Points, in no order, along strands that fork, close into loops and pass close to each other.
Points whose rows are less than 66 apart are linked; no others are. Some points are linked to none.
Q_677: [-29  26  10 -21 -17 -10  31  16   9  41 -19 -11 -16   7  37  22  -8 -10
   6  21]
Q_872: [ 21  -6 -23  25  -1 -10 -17   0 -12 -23  50 -25   0  -6  -1  14  22  26
  -1 -29]
Q_228: [-18  19  16   8  -9 -10  25  33  19   7  27 -29  -7  -2  -7 -13 -22 -75
 -52   3]
Q_994: [-15 -20 -17  -8 -17  16  11 -32  22   3 -28  12  13 -11  17 -52  -3  35
  18 -13]
Q_421: [ 26 -18   5  -3   1  -7  29  25 -27 -19  14  21   8  31 -57 -17  29  25
  18  26]
Q_754: [  7  12 -13 -11   0 -23  44  14  25  11  27 -24 -21  35  15   7  13 -44
 -23   7]
Q_534: [-49   8  23 -28  -6 -10  12  23  -9  28  -7  21 -21  13  46  10  11 -12
  29 -20]
Q_332: [-19 -18  10  -4  24  22  35   1   0  28  11  -1 -27   5  41  -7  -9  31
  24 -40]
Q_756: [-23  -1   3 -12  13  -8  13  -8   3  15 -13   1 -29   2  45   5 -32   1
   9 -19]
Q_840: [-22  12   3   5   8  -1  34   6   7  26   5 -37  -6   0  24 -25 -41 -46
 -37  22]
Q_253: [  8 -15   2 -10 -28  27  -3 -16 -10   9 -15  42  30   6 -10 -60  25  17
  31  16]
Q_916: [-12  -8 -31 -20  -5 -17  23 -31  19   6  -7  14 -16  30  37 -29   3  -5
  12   3]
Q_599: [  9 -17  29  23  55   2 -15  -5  26 -37  27   9  -5 -10 -27  21 -20 -22
 -35 -17]
Q_198: [ -8 -22 -16   6  19  21 -41 -51  -2 -23  -9   0   3 -41  15  16 -27  12
   5  -8]
Q_796: [ 13  -9 -49  17 -27 -19 -37 -32   1 -27  27 -20   7 -15   2  -8  12 -12
 -14 -24]
Q_615: [ 24 -17 -19   0  28  30  55  -3   2 -14  17 -15   1  27 -10 -29   1  27
  22 -22]
Q_412: [ 25  -8  11  15  36  -4 -24   0  30 -35  67 -18  -3  17  -1  10  -2  -5
   3 -38]
Q_46: [ 17   8 -12  25 -34   1 -25   9 -19  -1 -17   7  20   8 -14  -3  33  30
   6   4]
Q_442: [  2 -12 -23   8  13 -19 -12 -13  20 -18  19 -11 -21  23  16  -1 -12 -37
 -21 -23]
Q_250: [-14 -22 -26 -10  -8  39  29 -23  12   3 -18   0  20 -27  -3 -53  -3  40
  27 -19]
Q_67: [ -3 -16  -3  13   1 -12  23   9   9  23 -28   4  -2  26 -13 -25 -22 -19
 -28  -5]
Q_441: [  7 -23 -29   6   1   7  27 -11  18   0 -37  -4   5  20  -7 -38 -31   4
 -12  -5]
Q_163: [ -8  -7 -20   1 -18  45  20 -20  -3  11  -5 -15  22 -39   0 -34   3  47
  22 -32]
Q_131: [ -7  33  12  -2 -19 -23 -26  34  -1  24 -34   9  -4  24  10  17  -8 -56
 -24  24]
Q_22: [-53 -10  12 -16  12   0 -40 -19 -15   5 -22  37 -12 -15  37   0 -19 -22
   9  -8]
Q_327: [  9 -17  -8  17  35  16  16   3  11  -4  22 -22 -12  31   5 -23 -17  -4
 -10 -44]
Q_576: [  9 -12 -22   2  46  17 -30 -18  17 -19  20 -13 -17   1  33  20 -25   7
  17 -18]
Q_402: [ 11  -8 -10   1 -20  -2 -11 -13  13   9 -34  36  18  39   1 -48   5 -12
   2  21]
Q_638: [-16 -11  22  25  -5   3  10  28 -38  12  -4  14 -11  17  -7  10  29  29
  12 -16]
Q_557: [-26 -14  31 -51   5 -16  25 -11  24  36 -39  11  -4 -12  26 -50 -25  20
  12   6]
Q_760: [ 18  22 -50  10 -29  12 -13 -22 -16   0 -10 -39  29 -43 -31  27  -2  30
   1 -30]
Q_485: [-42  16  12 -11  -9  11  49  14  -8  29   4 -32  -3  -7  49 -26 -15 -32
  -1  46]
Q_276: [  2  -5  17  32  -2 -32 -61  18  -6 -28  -7  24   5  -3 -24  34  12 -10
 -13  13]
Q_522: [-28  14  13  -8   2 -17 -11  11  11  31 -43  -4 -15 -17  24  32 -41 -16
  -6  16]
Q_84: [ 24 -11 -10  10  42  48 -40 -28  -7 -19  42 -35  17 -24  -5  13  -6  11
  18 -28]
Q_51: [ 11  -8 -30   5  22  29 -11 -20  10 -13  -2 -33   2 -19  26  -7 -26  46
  31 -39]
Q_706: [ 17  -7 -25  -5 -17   5  21  -3  20  -3 -40  10  13  10  -7 -13   5  40
  28  13]
Q_974: [  2 -27  12  10  52  56 -36 -35  -7 -20  31  -9  11 -19   4   1 -19   5
  20 -25]
Q_202: [-12 -26  15   9  59  43 -27 -30 -10 -15  20  10  -4 -18  11  12 -21  -9
  -5 -21]
Q_130: [-35   4  10 -16   5 -25 -43   2  -1 -34  -9  37  -9   3   0  36  18 -63
 -14   2]
Q_483: [-10 -15 -25   0  21   2 -24 -32  13 -14 -27  -6 -10 -29  34   6 -54  26
  10 -15]
Q_347: [  2 -15 -17 -26   7   4  46 -13  22  18 -43  12   6  14 -12 -41 -39   3
   0  14]
Q_782: [ -1  -4   9  20 -12  13 -20  23   4  11 -62  15  19   8  -9 -13  -9  38
   7   2]
Q_751: [ 16  15   0  -2 -10 -28  10  30   5  12 -20   6 -14  29  10  45  25  30
  17  18]
Q_377: [ -9  25 -12   3  -8  -4  44  25  15  13  16 -56 -17  -5  45  13  -7 -24
 -14  46]
Q_245: [ -1 -34   3 -18   9  24  48 -10   4   9  -6  19  -3   5  -3 -40  -5  23
  32  -6]
Q_189: [ 34  12   1  -4 -23  -5  -6  11  -9  -7  -5  29  14  19  -3 -14  49  43
  43  27]
Q_167: [ 15  24 -18   8  -5 -36  14  21  26   2  -2 -39 -25   7  10  51 -16 -23
 -25  25]
Q_140: [  0   9  14 -11 -11   2  24   3  11  47 -46   7   9  22  -7 -40 -26 -25
 -18  39]
Q_311: [ -1 -12  32  19  49   0 -25 -23  33 -53  30  24   8 -18 -36  17  11 -16
 -42  -5]
Q_158: [ 23  -2 -11   1  11 -33  43  10  45  -6  32 -24 -16  38  -3  -1   1 -25
 -30 -13]
Q_87: [ -6 -15   7   5   0  -3  37  15   0  26 -12  14  -4  38 -12 -20   6 -20
 -15   8]
Q_177: [ -9  -9 -31   8   3  15 -19 -27  18 -14 -22 -20  -3 -20  32  -8 -33  41
  20 -30]
Q_208: [-14  -6  -4   8  -8  -3 -27   3   2   4 -50   8   0 -13  12   7 -22  32
  12  -8]
Q_647: [-12 -10 -16  11 -11 -30  -8   1   3  -6   3   6 -16  32  13 -11   8 -31
 -21 -12]
Q_369: [ 24  -8 -27  36   9   7  -7   0  14 -37  21 -39  17  -6 -26 -12  -3  17
 -19 -35]
Q_296: [  0   2   3  11  -9 -23 -11  23  -5   7 -24   8 -14  25  10  26   6   5
   6   8]
Q_240: [-28 -17  21   1  20   4 -32  -6 -22 -30  24  31 -15 -16  -3  31  29 -28
  -4  -7]
Q_777: [ 24 -15 -42  17  -8  21  32 -11  -4 -24  -1 -19  19   0 -28 -30  17  36
  14 -13]
Q_948: [ 19  -6  26 -44  -3   9  11  10  10  30 -34  49   9  10  -8 -43 -34  -9
  37  38]
Q_218: [ 10 -14 -35  17 -21   2 -53 -47 -13 -16  21  -3   6 -28   0   8   7 -17
 -16 -11]
Q_759: [-23 -11  -2   0 -11 -18 -32 -11  11  10 -36  13 -11  -8  37  -1 -13  24
  23 -11]
Q_341: [ -1  -7  33 -58   1  -7  29   2  23  33 -32  29   4 -10   2 -51 -28   6
  33  28]
Q_851: [ 25  -1 -54  -4 -20  22  33 -24  -8 -25  -1  -8  32  -8 -36 -34  23  23
  22  14]
Q_949: [  1 -14 -11  16  -8  14  18  -4 -31  -2  33 -16  -4 -10  10   1  31  57
  28 -27]
Q_506: [-20 -26  12  17  15  -2  16  11 -14   7  20   8 -19  27  -4 -21   3 -30
 -16 -42]
Q_236: [ 14   4 -10  11  19 -24   6   6  35 -14  34 -24 -17  19  11  16 -21 -36
 -28 -27]
Q_533: [  8 -16 -11  16   5  -3  25   0 -21 -17  59 -12  -3  23 -11 -27  37  21
  -6 -29]
Q_800: [ 31   9 -14  24  24  17 -17  -1   5 -33  54 -57  29 -10 -35 -18  -6  25
  -2 -45]
Q_88: [ -2  -9  -3  16 -22  -6   9   1 -45  -6  47 -21   6   8 -20 -17  47  28
  -6 -23]
Q_445: [  6  -1  15 -26  -6   4  69  10  19  40  -9  -3 -12  -6  17  11  -6  15
  15  41]
Q_433: [-29  21   9 -14 -12 -19 -55  14 -12  -2 -30  34 -11   3  41  34   9 -18
  25   2]
Q_987: [-26   5  17 -21  16 -11 -32   2 -11 -10 -35  28 -15 -12  10  62  -6 -32
  -1  23]
Q_102: [-29  24  23 -39 -12 -21   6  11  12  37 -20  28 -14  16  50  -8  17  -1
  19   4]
Q_905: [  6  -5 -15  -1  -7  17 -48 -61 -27  -7  19   4  10 -54 -13  30  17  -1
 -12  -8]
Q_676: [ 24   5 -35  17   7  30  34  -3 -13 -28  31 -39  23  -2 -40 -39  16  29
   5 -26]
Q_961: [-31 -10  19   6  13 -17 -17  19 -26 -26  40  17 -20   2   6  16  25 -43
  -4 -30]
Q_272: [ -3  -8 -23   7 -18  24 -37 -38 -10  -7 -15  -8  16 -58   7  14 -20  32
   8 -11]
Q_637: [-21   6   5  -1  16 -14  -3  14   2  14 -21  -9 -21 -13  15  38 -34 -35
 -22  15]
Q_775: [-40  39   8 -47 -16 -31  -5   9  -5  16 -22  -9 -12 -14  60  31 -19 -39
   6  17]
Q_836: [  2  11 -36   6 -37  20 -22 -33 -15  13 -20 -20  29 -49 -18   9 -12  21
   9 -23]
Q_470: [ 20  27 -28  -3 -27 -13  -7  -4 -45   0  34 -50  17 -23 -41  15  38  51
  -8 -19]
Q_692: [ 43  -3  -2 -17 -10 -25  18   6  22   1 -16  31   6  49 -27 -14  12 -24
   5  48]
Q_874: [-14  24  11 -20  44  13   7 -13  10   8  17 -44 -14 -28  42  47 -39 -39
  -9  25]
Q_59: [  7  11   5  18 -34 -14  -9  -1 -43   0  56 -18  14  -8 -47 -25  35  11
 -29 -24]
Q_39: [-36  13  10  -5  19   7  25  -6  -8  35  -5 -29 -12 -12  40 -15 -64 -34
 -13   3]
Q_834: [ 11  -6  -3  22   5  -8 -32  -6 -24 -33  41 -10  -4 -22 -17  23  16  19
  -3 -18]
Q_363: [ 25 -12  -9  25  36   9 -30 -20   1 -48  33 -15  -2 -27 -14  33   3  22
  -7 -15]
Q_65: [-39  -5  30 -17  14   3 -36   2 -19 -32  -5  40 -10  -5  -8  34  26 -53
  -3   0]
Q_373: [  5 -22 -43  -1   0  -9  15 -33  16  -4  11   2 -14  38  22 -34   1 -15
   1 -16]
Q_689: [ 17   7  13   2   7   1 -34 -35 -27 -28  70 -13  10 -43 -49  18  21  11
 -29 -19]
Q_941: [-50 -17  17   3  -3   8 -48 -15 -31   1 -16  36 -10 -26  22   9 -10  -4
  20  -9]
Q_806: [-10  -3   6 -26  -1  -3  42  -6  12  40 -28   8  -6  17   9 -35 -31 -10
  -4  36]
Q_411: [ -2  -4  -2   9 -14   7 -16  -1 -13  -4 -10  -5  -2 -43  19  39   6  62
  30 -21]
Q_500: [ -9 -15   9  31  -4 -15 -38  18 -14 -15  -1  16  -4   3 -21   8   9 -10
 -21 -12]
Q_630: [  4  28 -23 -26 -24 -38  22  -2  20  21 -17   2 -17  42  33  13  13 -28
   3  39]
Q_748: [ 33 -22   0  -9 -12  -2  11   8 -20 -19   8  37  14  26 -43 -34  26   6
  33  26]
Q_999: [ 22  36 -21  -4 -51   4 -25 -10 -45  25   0 -20  24  -7 -34   6  39  43
   9  -6]
Q_400: [ 22  16 -25   7  -5  -1   9  -2 -33 -16  65 -54  13  -7 -31  -9  25  47
 -12 -31]
Q_575: [ -3   8   8 -16 -17   2 -16  -5  24  18 -53  32  12  26  14 -42  -5  14
   9  15]
Q_724: [-28 -22  24  23  15  -5  -2  23 -25 -12  36  11 -16   7  -9  -7  14 -31
 -14 -44]
Q_172: [ 19  -9 -30  18  16  41 -29 -31   0 -17  21 -35  15 -27   9  -1 -19  18
  13 -36]
Q_235: [ 35  -8   0  -4 -30  20 -10  -1 -31  -4   8  40  35  10 -41 -53  28  10
  32  28]
Q_838: [  8 -19 -29  39 -20  10 -29  -2   1 -19 -30 -12  20 -10 -41 -26  -9   3
 -23 -17]
Q_299: [  7   3 -32  20 -20  30   3 -19 -25   6  15 -32  35 -25 -40 -29   5  10
 -14 -42]
Q_298: [-19 -25  -2  23  -9  12 -41 -11 -30   0  -6  16  -5 -25  11  10  -1  11
  13 -18]
Q_809: [  8   1  -1  -7  57   4 -14 -19  27 -13   5 -10 -22  -5  12  42 -36 -31
 -13   9]
Q_285: [ -3  -7 -15  18 -12  30 -14 -25 -44   9  32 -25  24 -38 -28 -17  -5   2
 -13 -45]
Q_19: [-58   4   9 -31  15  -7 -23 -14 -15  -5  -8  24 -21 -14  56  22 -14 -24
  15 -17]
Q_610: [ 32   2 -20  23  23  -4 -23  -2  14 -38  66 -31  -6  12   9  10   8   8
   1 -29]
Q_950: [-15  31  -5 -16 -14 -25   5  29   2  -1  10 -20 -15  10  31  51   7 -57
 -11  12]
Q_559: [-17 -19  33  21  24  -5   0  24 -13  -6  -2   6 -20  -2 -20  26 -16 -35
 -28 -18]
Q_200: [ 17  -4  16  -2  65   4 -16 -20  34 -26  19  -6  -6  -2 -10  43 -19 -23
 -22   1]
Q_709: [ 26  13 -11  17   2   9  -5   2 -16 -23  72 -49  16  -1 -40 -20  15  31
 -16 -50]
Q_122: [ 18  -4 -11  22 -24  17   0  12 -16 -13 -16   2  36  14 -59 -39  35  19
  -2   9]
Q_927: [ 16  11  22  20 -12   0  -6  35  -7  20 -37  29  10  42 -12  -9  15 -12
 -16  13]
Q_592: [-22 -11  33  13   5   3  22  41 -44  26  -3  12 -21  23  -5  17  17   1
  13 -21]
Q_526: [-37  36  11 -29 -16 -14  16  26  -2  26 -15 -30 -12 -27  55  38 -21 -27
   4  38]
Q_192: [ -5  28 -13 -22 -17 -34  17  20  13   8  -5  -5 -22  31  30  42  23 -29
   2  21]
Q_186: [-17 -21 -10   0  47  33 -40 -59   0 -26  -2  11  -2 -28  15   4 -18  -8
 -10  -2]
Q_929: [ 14  -3   6 -27  -2 -10  52   3  12  26  -5  21 -18  19   6   6  15  11
  31  30]
Q_251: [ 30   6  29  -5  59 -10 -17 -16  69 -41  40  -5   6  11 -16  28 -17 -23
 -16  -9]
Q_381: [-24  17  11 -18  30  11  32  -2   3  37  11 -38 -20   0  56  -5 -46 -24
   4  -8]
Q_114: [ 11  16 -31   7 -33  26  16 -21 -27  15  -7 -13  38 -20 -46 -36  21  14
   6 -16]
Q_868: [  3 -24 -12  13   5   2  35  -1  -7  -6  31  10 -14  35  -7 -29  30   0
   9 -17]
Q_434: [ 15  -9  25  29  13 -13 -32  -8   0 -62  25  11  13 -34 -62  23  11  23
 -39   7]
Q_963: [ 23   2 -29   0   0  19 -38 -47 -24 -11  20 -20  11 -50 -31  36   2  16
 -15 -10]
Q_993: [ 14   2   8  23  19 -36 -15  -1  24 -60  39   2 -12  -7 -18  39   5  -4
 -20 -14]
Q_933: [ 14  13  -8 -26 -19 -28  13  -6  19  16 -16  30 -13  49  25  -4  25 -10
  19  36]
Q_996: [-11 -23  22  23  32  -3 -15  10   2 -29  11  14 -11 -10 -25   9 -25 -34
 -32 -17]
Q_444: [ -5   8  17   0  -8   3   6  24  14  39 -77  -2   8  -4   4   8 -40  28
  -8  18]
Q_53: [-21  27   6 -24  48  21  -2   0   4 -12  26 -51  -2 -25  47  26 -37 -60
 -12  32]
Q_335: [  5  18  16   8 -10 -14 -28  31   2  23 -45  24  -3  33   8   7  -5 -21
 -11  14]
Q_935: [ 13  -7  29 -24   2  12  31  18   0  35 -21  36   6  28 -18 -26  -8 -15
  21  35]
Q_176: [-10  -7  12 -22  -2  14  61   4   1  44   0  -3  -7   8   4 -25 -18 -32
  -6  36]
Q_242: [ 32  10  -6  -2  17   9 -39 -46 -16 -29  57 -21   9 -49 -33  42  18  13
 -30 -12]
Q_492: [-27  -1  30 -48   4  -8  37   2  24  42 -19   3 -19 -17  38 -29  -5  20
  18   1]
Q_165: [ 20  -1  -7  30 -25   3 -22  21  -9  -5 -40   4  22   5 -18   7   2  37
   2  -5]
Q_536: [-25  15  25   7 -16 -21   5  37  13   4   4 -13   4   2 -16  10 -16 -75
 -53  11]
Q_741: [ 15  24  21  -1 -15  -3  30  38  10  41 -27   4   7  24 -11  -1   4 -31
 -18  60]
Q_926: [ -8  22  15  -2  -7 -24 -19  40 -16   0 -19  17 -18  17   9  50  12 -29
   4   4]
Q_730: [ -9  -6  27  23   4 -33 -14  34  -2   8 -10   9 -12  21 -31  16   0 -26
 -26  -8]
Q_621: [  1 -22 -14  36  -6  15 -25 -18 -22 -20  29 -13  10 -22 -11 -14  -7  -7
 -19 -42]
Q_682: [-14   4  12 -10  36  23  47  11   6  42  19 -23 -25  15  39   7 -25   0
  17 -23]
Q_675: [-17 -17  -7  25 -23  27 -10  -7 -14   9 -38  -1  24  -9  -9 -35 -21  19
   3 -24]
Q_127: [  1 -20 -17  27 -23 -14 -13  -4  -3  -7  -3   9   5  31   0 -26  32 -10
 -16  -7]
Q_781: [-17  25  -9   5   0 -10  13  22  15   0  13 -57 -12 -21  44  25 -27 -42
 -19  44]
Q_912: [-16 -19 -16 -40 -12 -11  15 -33  25   8 -18  23   2   6  30 -54   2  17
  30   1]
Q_435: [ 33  47  18 -39  -6   0  -6  12  26  23 -42  48   0  22  30 -19   0   1
  10  47]
Q_209: [-26 -16   7  16   2   6 -68 -30 -15 -20 -11  32   5 -21  -9  12  10 -30
 -20  11]
Q_123: [  2 -19 -15  22  37  30 -27 -16   7 -14  28 -17   3  14   7 -28 -28 -19
  -2 -44]
Q_164: [ -4  -9  -7 -23 -13  20  15  -6  20   7 -32   2  18 -42  11 -19  22  69
  40  -5]
Q_975: [ 22  -4 -23 -11 -12 -28  19  -7  26   1 -13  20  -6  49  -8 -17  16 -14
   4  31]
Q_210: [  8 -29 -18  -4  18  38  56  -7  -4  -9  -4   9   6  10 -21 -41  -5  17
  29  -7]
Q_725: [  5 -27 -10  29  22  24 -37 -25  -1 -28  38  -6   6 -10 -10 -24 -21 -30
 -28 -37]
Q_547: [-28  14   9 -19  27  -4   8  -1  -5  12   5 -14 -23 -19  33  36 -37 -42
 -11   6]
Q_69: [ 33  26  -1   4 -32   4 -13  11 -34   0  -1   3  28  14 -30 -17  54  47
  14  25]
Q_368: [ 31  -6  12  12  52 -11 -28  -5  51 -43  48 -24   1  16 -23  16 -27 -10
  -2 -28]
Q_4: [ 31  17 -30  19 -29 -31 -19  -6  -7 -33  33 -34  19 -19 -49   8  17  24
 -28 -18]
Q_488: [  9  15  -1  10 -25 -10 -26 -16 -40  -8  61 -29   7 -28 -50   0  19  15
 -29 -31]
Q_309: [ -1  22  17 -25 -13 -13  26   3  27  42 -49 -13  10  -5  25 -11 -28   7
  -2  62]
Q_671: [ -7   0   1 -14 -35  23 -23 -13  12  14 -39  37  28   4   6 -63  17  26
  24  10]
Q_713: [-22   5 -15 -32  33 -12 -22 -37  12 -38  -8  14 -18  -7  31  48   2 -34
 -11  16]
Q_581: [ -6  -8  -1   5  -7  21 -33 -22 -37   3  16   3   2 -56   5  39  14  43
  19 -19]
Q_624: [  1  -2   0 -19 -35   6 -25  -3  18  10 -36  11  12 -22  25  -7  31  65
  30  -5]
Q_517: [ -4  -8  17  21  -9 -33  14  35 -13 -13  19  10  -8  35 -22  -5  37  -5
 -15 -14]
Q_554: [-10   8  32  -9 -15  15  57  31  11  48 -19  -6  -3 -11  11  -4  -5   1
  10  58]
Q_15: [-17  20  13 -27  -2 -22  -6  24   0 -16   5  -2 -16  -7   0  59   2 -64
 -26  11]
Q_101: [ 28  -6  10 -49  -9 -17  44  10  20  23 -10  32  -5  12  -2   0  -9   3
  46  48]
Q_619: [ 15 -16 -30  34  -5  -7 -16   0   8 -35 -10 -24  14  -8 -35 -10 -20   0
 -25 -26]
Q_788: [  2 -24   8  -8 -17  30  33  -9 -38   7  19  13  17 -10 -24 -34  36  46
  40   1]
Q_585: [ -3 -23 -25  35 -28  -4 -45  -9   1  -9 -31   1  25   2 -13 -30  -9 -16
 -31  -7]
Q_625: [-11   7  27  11  -1   7  14  33   4  39 -54   1  -7  17  -6  11 -29  19
  -2  10]
Q_956: [-16  -9   8  24  -6   9 -40  -9 -46   1   9   8   0 -40   2  30  14  20
  13  -9]
Q_530: [-10  14  -6 -34  23 -27 -15 -20  25 -40  14   7 -17   2  16  44  -5 -66
 -29  15]
Q_457: [  5  -5  22  27  -2 -27 -54  -7  -7 -48   5  23  15 -23 -50  31  19  -3
 -34  15]
Q_141: [ 22  -4  26  10  -2  10   3  31  -9  11 -28  32  12  40 -30 -21  18  14
   7  21]
Q_196: [ 14   6  40  25  30   3 -19 -38  28 -63  41  12  19 -30 -44  19  15  18
 -43   3]
Q_907: [-45  25  -1  -6 -11 -10  27  10  -5  25   5 -39   7   3  38 -26 -21 -57
 -29  30]
Q_255: [-40 -11   0 -14   1  -4  -5 -18  13  13 -21   8 -15 -14  46 -22 -21  21
  16 -29]
Q_646: [-21  -1  11   0  -4 -12 -53   6  -7 -12 -22  36  -8 -10  20  51   3  -3
  15   7]
Q_422: [ -1   0  -4   1 -27  29  18  -2 -46  14  19 -11  17 -18 -17 -14  38  54
  26 -15]
Q_105: [ -7  12   7   0  -5 -11   2  14  17  33 -60 -19  -9 -11  14  27 -57   6
 -21  30]
Q_574: [ 14  25   1   3 -25   2 -37   5  12   9 -44  43  12  25  27 -26  16  24
   3  18]
Q_265: [  1   8  16  11  13   6  57  34  13  19  36 -41 -17  13  -7  -3 -12 -34
 -34   2]
Q_318: [  7 -15   6   9   5   3  35  27 -30 -15  18  -2   1  18 -51 -16  32  45
   4   4]
Q_20: [  2  -7  21  25   5 -37 -23   8   6 -49  47  17 -10  -5 -26  15  12 -14
 -24 -22]
Q_319: [ 11 -28   0 -26 -15  24  28  -5 -14  -7  11  31  16 -21 -19 -40  19  33
  62   7]
Q_459: [ -1 -12 -24  15 -29 -13 -23 -17  10  -3 -29  15  19  34  -4 -48   6  -9
 -14   8]
Q_622: [  8  26  -3  -7 -49   5 -22 -15 -37  32  -5  -1  32 -14 -10  -7  39  40
  16 -12]
Q_387: [ 13 -15 -21  17  24 -13 -29 -18  17 -36 -13  -3 -12 -12   0  41 -18   2
 -14   4]
Q_427: [ 30  -4  14  -2  -3 -24  55  31  18   6   9   2  -2  34 -48  -9  10 -10
 -21  25]
Q_453: [  7 -21  -7 -26 -26  28  11 -26  -1  -1   3  38  23 -12  -5 -50  21  17
  51   9]
Q_195: [ 12  28  13   5 -17 -17  28  41  10  31 -19 -19  -4  25   6  25   8 -22
 -13  44]
Q_729: [-13 -27  -3   2  14  13  38 -11  -9  14  18  12 -14  39   8 -46   9 -12
   4 -28]
Q_944: [  1  10  18  16  -1 -47  -2  18  33 -23  26  11 -10   6 -24  12 -18 -50
 -38 -15]
Q_47: [ 18  31  12 -17 -19 -13  29  32  15  40 -29   0  -8  23  13  35  12  13
  12  45]
Q_14: [ 46   0   9 -25 -13  -1   5  11   9  -4  -8  45  10  24   2  -5  24  29
  53  37]
Q_801: [-38  17  28 -33 -10  -9  37  16  16  54 -15  -6 -14 -16  40  -7 -21   6
   7  22]
Q_16: [-38   9  31  -7  -3  -1  13  38 -24  28  -6  15 -24   9  18  27  13 -16
  16 -15]
Q_463: [ 27   7  37 -17   6  21  19  31  -9  25 -25  52  12  27 -17 -25   7   8
  26  32]
Q_503: [ 21 -20 -11  11  40  33  44   6  19   2   8 -29   3  39  -5 -29 -17   8
   5 -34]
Q_256: [ 29 -11 -21  22  32 -18 -26 -12  21 -51  24 -10  -8  -9  -6  33 -16   3
 -20 -17]
Q_259: [ 17  32 -37   2 -39  -5 -12  -5 -32   4  -5 -34  25 -27 -37  20  28  44
   3  -7]
Q_139: [  8 -23  -5   5 -11  -2  23  -6 -13  -2  18  30   4  33 -21 -39  32  -2
  16   9]
Q_848: [ 10  -8   9  -3  14  18  72  13   4  37  26 -26 -15  16 -13 -16 -18 -22
 -17  17]
Q_776: [-18  12  10 -19  18 -21  -9   1  18 -24   1   4 -12  -9  -2  43 -14 -68
 -40  18]
Q_715: [-12 -25  10  -7   8  31  52   3  -6  18  -4  11  -6  -2  13 -26   2  49
  29 -28]
Q_900: [ -5  15  21 -13  10 -30 -16  41  -7 -23  -2  10 -25   2 -12  75  12 -40
  -9  11]
Q_401: [ 20  -1 -26  -7 -27  29  27 -21 -17  -6  -7   9  42 -18 -51 -46  20  12
  30  10]
Q_305: [ 14  -5 -16  16  14   7  26   4 -13  -9  38 -26 -10  17   9   8  29  55
  25 -28]
Q_656: [ 34  44   8  -8 -12   8 -25  15  25   8 -49  52   3  30  29 -20  10  14
  -1  31]
Q_221: [  9  15  23  -4 -14   9  24  15   7  43 -28   7  19  15  -4 -32 -19 -33
 -14  73]
Q_115: [-14  10  34   7   0   7  36  41  -5  51 -31  -8  -9  -2   5  19 -17   8
  -2  24]
Q_58: [-29  -6   0 -17  28  -2 -10 -18   2  -3  -3   9 -33 -18  52  36 -30  -6
  19 -17]
Q_520: [-19  34  22   3 -26 -17 -10  41  -2  17 -16  -8   2  11  -4  11  -9 -73
 -37  26]
Q_277: [  5   5 -21  12 -29   3 -17   8  -5  -8 -31 -13   7 -25   4  27   9  69
  26  -1]
Q_334: [  4 -11  20  24   3  -7  18  38 -41  -8  17  -5 -11  15 -28   9  39  55
   7  -6]
Q_853: [-25  19  -3 -35  27 -19 -27 -27  12 -20 -26  17 -19  -9  29  65 -10 -34
 -12  35]
Q_25: [  0  14  22  17   9  -8  36  29  28   7  51 -36  -9  10  -6  -8 -27 -56
 -44 -13]
Q_284: [  2  26 -11 -11   4  -6  46   8  20  22  31 -41 -18  17  38   1  -7 -43
 -13  15]
Q_957: [ -3  36  31 -44  -8  -7  -8  19  29  29 -35  45  -4  14  42 -25  15   5
  21  25]
Q_223: [ 44   3  16 -41 -11  -6  13  17  17  14 -13  45   4   9  -7  -1  -3  18
  58  43]
Q_906: [ -4  -4  10  24 -11 -25 -37  -1 -30 -30  51   5  -1 -16 -21  18  34  -1
 -17 -15]
Q_356: [ -7  -5 -23   1 -14  30  19  -6  11  -3  -7 -20   8 -32  14  -6  12  65
  28 -30]
Q_224: [  9  14  -9   8 -34  -5 -34   2   5   8 -38  10  11 -11  27  19  21  55
  32   0]
Q_348: [  8   4 -20  -2  37  -8 -13 -15  19  -5 -16  -8 -25 -11  25  47 -42  -5
  -9   1]

A tip is a point with one link. Name the tips that can be reached along the links from each point below, in the order of the rows.
Q_713 -> Q_87, Q_433, Q_775, Q_692
Q_402 -> Q_796, Q_130, Q_781, Q_622, Q_305
Q_164 -> Q_373, Q_53
Q_210 -> Q_485, Q_676

How many points has the smallest loop of links through each point below? Write - if it is on no loop.
Q_253 -> 17
Q_265 -> 17
Q_500 -> 10
Q_610 -> 12
Q_256 -> 6
Q_974 -> 9
Q_356 -> -

A piece is all that can be reached along the links. How many separate loops has the piece of each point below (a circle has one, a figure eight two, a Y none), and how many tips (points with one link)?
Q_16 -> loops 2, tips 5
Q_58 -> loops 0, tips 2
Q_196 -> loops 3, tips 0
Q_676 -> loops 0, tips 2
Q_900 -> loops 1, tips 4
